Each row is a point on a landscape with many valleys, with its height.
A ball rolls from a point to whichever of its 2 nearest points has the largest drop for the distance, and stops where none of them is lower. Distance is the straight distance between rows; heights are no part of it.
J_110 h=0.79: [443,-401,127,-86,3,-257,62,92,-182,-142,108,-162,230,179,-339,11,53,147,212,186,-420,34]
J_668 h=2.13: [-365,-248,-17,338,222,195,-281,417,161,-549,249,-170,-292,-110,-136,51,-89,-103,-141,-241,-74,5]
J_938 h=6.51: [510,296,14,-25,-219,52,-47,-375,-114,-371,248,-144,287,170,-127,152,570,160,4,-63,-156,-192]
J_540 h=3.28: [-76,-112,246,-256,-180,-406,-16,-37,51,205,330,183,89,198,31,-316,400,669,-46,295,-95,-115]
J_191 h=2.31: [-50,96,81,-135,-140,-21,-13,183,260,391,213,292,-194,-466,183,-229,229,415,-277,153,-58,-116]
J_695 h=1.44: [-361,112,168,247,-38,-63,-111,-252,99,393,-299,146,-16,-241,344,-97,-124,-13,-85,-7,201,-89]
J_691 h=8.26: [266,6,-84,-385,-421,-148,255,-137,-41,52,337,352,98,286,-262,171,245,468,99,329,-34,43]
J_770 h=4.63: [-361,-143,-151,-49,85,-284,-713,-201,80,-124,-78,58,24,12,264,-168,25,-436,-140,-61,17,22]
J_16 h=2.99: [-200,143,-334,194,96,221,-836,-216,202,-99,-169,332,118,118,-26,-260,324,-340,-378,-200,120,-46]
J_428 h=2.36: [-677,114,32,-138,-500,-486,-110,-273,-148,158,-44,116,-244,32,377,286,-175,-310,42,54,-22,-9]
J_172 h=1.45: [52,258,-253,-28,-305,51,-296,-62,-54,91,-241,317,-202,-437,84,80,-1,-213,-307,-238,71,-158]
J_207 h=2.25: [-575,173,131,-61,141,-122,-76,-260,-67,410,-339,138,-65,64,524,-68,-345,-296,86,15,135,-101]
J_661 h=1.67: [138,-627,272,117,138,-435,-73,249,-83,-469,162,-228,176,-101,-244,2,20,211,16,-19,-333,-79]
J_768 h=4.15: [204,42,-61,290,-83,-78,-79,-5,-106,-641,27,-359,170,226,-263,183,-201,-74,121,-555,-58,255]
J_579 h=0.44: [-47,236,-119,-83,-577,-393,-519,-54,5,-103,-102,222,-102,-449,134,177,182,-78,-245,-180,-128,-187]
J_232 h=0.61: [-17,296,74,237,-140,-333,-283,-301,131,317,-271,109,153,-186,278,-245,72,206,-165,-33,49,-44]
J_730 h=6.73: [714,256,-169,-25,-2,526,205,124,-10,15,-125,-166,63,-292,-253,50,196,-113,-66,-159,101,80]
J_764 h=5.62: [-94,-290,188,-94,266,457,560,419,3,-45,-70,-272,61,114,-360,66,-413,59,333,48,134,206]
J_767 h=3.46: [-91,385,-172,15,-67,87,263,-214,-87,291,-299,-43,119,345,133,202,-351,-397,409,-94,185,129]
J_296 h=6.18: [394,111,-176,-445,-256,96,-196,128,206,-260,408,62,5,68,6,-222,483,442,-94,310,-240,-282]
J_391 h=3.64: [-49,96,-39,242,-45,66,-547,-338,127,158,-787,57,223,135,16,-161,-108,-282,-100,-317,31,128]
J_263 h=6.98: [146,-171,-91,-316,118,76,151,153,-100,580,108,-124,-119,-217,292,-454,-123,-136,-24,330,102,18]
J_55 h=6.33: [-521,160,40,-161,141,-305,-219,-383,135,23,366,-58,-150,494,603,-297,48,47,-183,46,-15,36]
J_859 h=2.27: [-243,245,-243,84,-190,168,-563,18,61,-129,-307,364,-71,6,-50,-115,42,-201,-290,-374,40,-70]
J_94 h=4.78: [156,271,-158,164,-175,-37,-120,-195,-114,-531,0,-76,117,136,-267,323,56,-214,24,-568,-121,-61]
J_372 h=4.98: [-278,-196,207,-12,71,260,660,144,-59,313,-247,143,51,-106,-5,244,-401,-32,294,318,248,294]
J_150 h=3.79: [-240,-183,-349,83,267,115,-832,-289,82,113,-248,89,113,209,215,-364,119,-646,-156,-83,168,46]
J_962 h=4.60: [-292,11,-107,-36,107,339,425,319,-201,113,-136,-33,-340,-289,-163,300,-506,-315,182,-127,169,175]
J_705 h=2.98: [-348,201,16,-113,-59,-119,202,-358,-142,446,-347,71,-102,488,467,207,-378,-401,251,92,199,26]
J_228 h=4.23: [222,139,-311,-48,-150,12,-110,-158,-120,129,53,-135,18,-36,70,31,-274,-436,157,-192,-22,81]
J_670 h=0.17: [470,-361,-131,-205,274,-38,262,3,-227,192,152,-161,251,266,-189,-150,-35,-21,307,209,-131,-44]
J_610 h=7.73: [27,137,140,300,255,5,248,-120,36,283,-8,47,181,220,180,-243,-22,338,102,131,103,13]
J_137 h=7.95: [684,-53,229,-218,210,400,253,68,-16,155,-251,238,297,-40,-332,81,308,443,-169,289,-124,-27]
J_312 h=7.85: [243,176,74,131,153,232,385,-122,47,336,-292,10,200,-11,-117,-122,-47,249,86,146,338,159]
J_544 h=4.32: [109,284,-161,186,36,34,-387,-417,34,-268,-355,-85,199,280,-120,-30,32,-250,-4,-388,9,40]
J_42 h=8.89: [-207,140,-86,116,210,242,82,72,-54,-226,107,-224,-124,229,-123,26,-314,-103,194,-222,40,-11]
J_429 h=3.09: [-231,-487,144,262,423,254,44,478,58,-397,241,-222,-125,108,-209,-61,-149,9,-44,-61,-14,-29]
J_816 h=6.72: [673,281,-180,-268,-375,129,177,-144,-3,154,98,234,40,-229,-69,189,338,150,-129,192,-9,-49]
J_291 h=6.87: [497,-37,-138,-287,185,93,414,57,-185,551,-138,-175,172,-393,-102,-324,-88,-268,44,260,179,102]
J_30 h=3.65: [-84,-191,-86,82,145,-8,-230,320,201,-288,408,-8,-49,-65,-32,-143,251,291,-109,191,-175,-152]
J_130 h=5.94: [348,37,-413,-592,-294,-16,48,248,152,28,452,99,-222,323,129,-318,234,109,-23,236,-136,-116]
J_868 h=6.63: [737,217,8,-171,-448,6,214,-308,-26,-161,134,80,298,7,-237,369,373,113,176,164,-45,-10]
J_496 h=2.96: [-129,-179,-50,208,289,22,-460,-99,115,124,-672,-10,144,-182,165,-241,-168,-579,-264,-289,177,141]
J_476 h=6.64: [650,444,-62,161,-16,242,82,-244,-89,-105,-52,-54,241,84,-153,107,319,-100,17,-204,15,-102]
J_10 h=4.26: [-132,-157,40,305,545,64,46,183,27,196,-268,-300,131,-329,213,-392,-198,-74,-23,68,250,-16]
J_345 h=6.35: [318,339,-197,-197,-190,-50,-306,-137,24,-266,298,-38,59,22,72,-22,446,272,-92,-34,-227,-241]
J_176 h=2.15: [-127,460,133,389,-236,108,-112,-65,258,-183,-271,205,53,-182,-36,85,174,436,-251,-337,192,-103]
J_415 h=7.51: [-81,271,-122,255,483,199,-69,-152,74,178,153,-132,149,363,139,-326,-11,76,46,55,167,-119]
J_895 h=1.63: [-269,262,-23,-98,-424,-358,-163,1,119,85,226,217,-187,-318,242,15,143,235,-141,73,-85,-169]
J_122 h=1.70: [348,258,293,381,9,305,-41,-175,203,-206,-145,5,257,-108,-72,23,352,456,-346,-218,58,-67]
J_65 h=3.44: [-734,61,94,-249,-205,-552,-403,-305,-139,-49,147,-22,-465,18,520,38,-45,-223,-247,21,-152,51]
J_678 h=5.40: [-188,-266,189,75,433,307,500,69,-53,69,35,-153,-17,422,-231,86,-267,118,459,226,97,142]
J_602 h=7.92: [556,-16,-3,-75,197,508,542,25,-3,171,-137,159,227,53,-383,8,157,202,90,150,87,261]
J_340 h=8.20: [330,-119,150,-469,-238,-177,66,93,-76,-28,69,287,139,-35,-437,253,329,460,124,258,-309,-32]
J_662 h=4.49: [-588,-437,286,249,333,7,54,147,-183,-38,5,-143,-336,-158,342,81,-313,-239,-4,103,45,-53]
J_326 h=3.21: [247,-80,177,322,17,-296,-102,-212,-27,-602,51,-445,279,62,-250,88,82,123,37,-262,-213,110]
J_531 h=3.04: [20,-132,-192,184,-50,-22,-220,261,31,-351,177,7,-152,-211,-147,163,12,-65,-72,-132,-150,-98]
J_400 h=8.71: [-164,-54,-160,-9,-81,177,295,36,-158,-49,147,-141,-258,390,-123,411,-307,-210,435,-193,-55,114]
J_715 h=3.85: [100,353,-349,114,184,216,-56,-201,-173,350,-212,-126,108,273,24,-133,-234,-382,160,-254,179,37]
J_352 h=5.17: [-127,-260,401,110,171,117,680,70,92,290,-153,78,192,417,-199,247,-283,247,464,231,186,329]
J_913 h=2.80: [140,-194,80,-129,-12,-157,-62,81,120,247,197,26,-22,-64,310,-357,234,379,-235,303,-53,-81]
J_520 h=3.95: [-556,-253,-14,201,387,322,18,451,-119,-191,13,-35,-367,-5,34,152,-379,-404,-17,-46,213,-62]
J_104 h=7.14: [14,-7,-323,-167,377,124,62,50,-222,357,195,-287,-77,-56,169,-371,-201,-375,80,110,111,-6]
J_494 h=8.02: [363,-110,6,-93,-135,521,314,442,165,-439,92,248,-125,-177,-592,384,-14,255,16,-60,-59,89]
J_298 h=2.65: [-236,288,137,310,-213,130,165,141,272,-206,-32,184,-187,-12,-261,226,-13,369,6,-229,112,136]
J_543 h=8.15: [84,-568,113,-457,12,-230,40,378,-125,-108,34,281,-63,-44,-524,327,86,278,140,197,-239,-8]
J_786 h=5.71: [-126,-323,87,15,-174,-714,-211,-48,-33,-51,94,-168,-22,-373,378,-65,-50,-253,-95,-29,-236,86]
J_803 h=4.37: [-377,52,-148,10,360,675,250,449,-102,62,-16,-115,-325,-166,-80,145,-274,-200,24,-113,286,-26]
J_743 h=5.01: [-625,171,36,-393,-69,-422,-233,-428,18,-3,49,10,-480,452,605,-319,23,-287,-371,181,-6,168]
J_866 h=8.09: [103,-465,200,-65,48,194,246,617,-16,-218,89,148,-60,-173,-450,239,-9,275,137,27,-119,62]
J_631 h=3.68: [-122,-28,-63,284,530,78,-137,20,71,253,-563,-425,208,-265,178,-441,-266,-522,-117,-161,181,31]
J_739 h=7.21: [57,-210,-149,-391,40,-136,-25,139,7,384,291,-210,-435,-211,519,-443,-147,-349,-329,272,-88,24]
J_985 h=3.76: [25,-302,85,281,522,177,189,369,80,-150,36,-333,148,-218,-169,-198,-186,-41,-165,-94,182,74]
J_981 h=6.80: [631,121,-65,-150,10,256,327,38,-316,265,-310,-51,113,-463,-67,-2,178,-88,-125,34,96,-67]
J_933 h=2.43: [358,-312,312,361,94,-280,-78,-41,102,-628,98,-319,276,-195,-376,-19,229,319,-280,-77,-321,-81]
J_66 h=7.07: [-286,135,-195,46,185,-30,-198,-121,119,-118,392,-20,-37,413,345,-167,40,59,-9,49,-47,-182]
J_719 h=5.12: [-383,-429,279,-67,-147,-435,12,88,-75,143,273,15,-129,-233,293,-50,-125,17,-46,181,-103,-27]
J_151 h=4.79: [-475,-18,275,-77,229,398,601,312,-127,185,-371,-164,-177,-128,120,239,-467,-352,309,115,320,219]
J_295 h=4.82: [-388,-458,499,125,7,-94,209,311,-111,54,-68,62,-332,-385,117,178,-222,24,54,198,2,-42]
J_266 h=5.54: [47,171,-329,-309,-383,-66,140,17,70,120,516,-5,-185,341,68,31,121,60,138,161,-19,-119]
J_597 h=8.53: [74,133,-244,21,-236,-81,163,-100,-198,-274,329,-110,6,479,-290,290,-46,-65,457,-162,-208,-12]
J_196 h=4.85: [64,212,-241,-330,-296,-300,-142,-271,-52,41,203,21,-31,236,149,-35,7,-231,74,-88,-160,70]
J_502 h=3.12: [-235,190,139,296,-186,-196,28,-82,134,-189,168,80,98,116,-99,189,0,412,156,-37,8,-78]
J_357 h=1.43: [-425,96,79,-30,-557,-441,-394,-166,-48,48,-227,161,-184,-355,229,265,-152,-236,-147,-277,-130,-10]
J_369 h=7.97: [646,-183,334,-57,54,469,329,337,100,-222,-197,199,143,-224,-579,260,197,399,-169,122,-54,-27]
J_457 h=5.28: [-86,-52,46,140,-34,-642,-546,-280,59,-80,-157,-5,149,-285,314,-115,78,-335,-241,-105,-57,24]
J_236 h=8.35: [152,-21,-157,-278,-323,-93,305,-57,-35,-74,287,156,-5,473,-477,444,176,249,395,176,-175,20]
J_105 h=1.34: [275,169,247,378,-23,-146,-93,-239,116,42,-138,39,259,-258,114,-92,302,483,-152,24,-23,-124]
J_744 h=3.57: [-368,25,208,21,-168,-265,137,19,114,69,275,310,-58,155,30,2,240,557,155,256,98,-138]

Call two points neighbours if one is among the 2 nearest of the other. Go from one point of each pair to the other, from neighbour to neighbour, staying as low as possible. Name the highest point that can't be avoided.
J_232, J_520 -> J_786
J_579, J_668 -> J_30
J_670, J_232 -> J_94
J_579, J_232 -> J_744
J_496, J_579 -> J_10

For each start below, name the point where the ball stops.
J_94 -> J_670
J_744 -> J_232
J_764 -> J_520
J_345 -> J_232
J_715 -> J_232
J_678 -> J_520
J_340 -> J_579
J_312 -> J_579
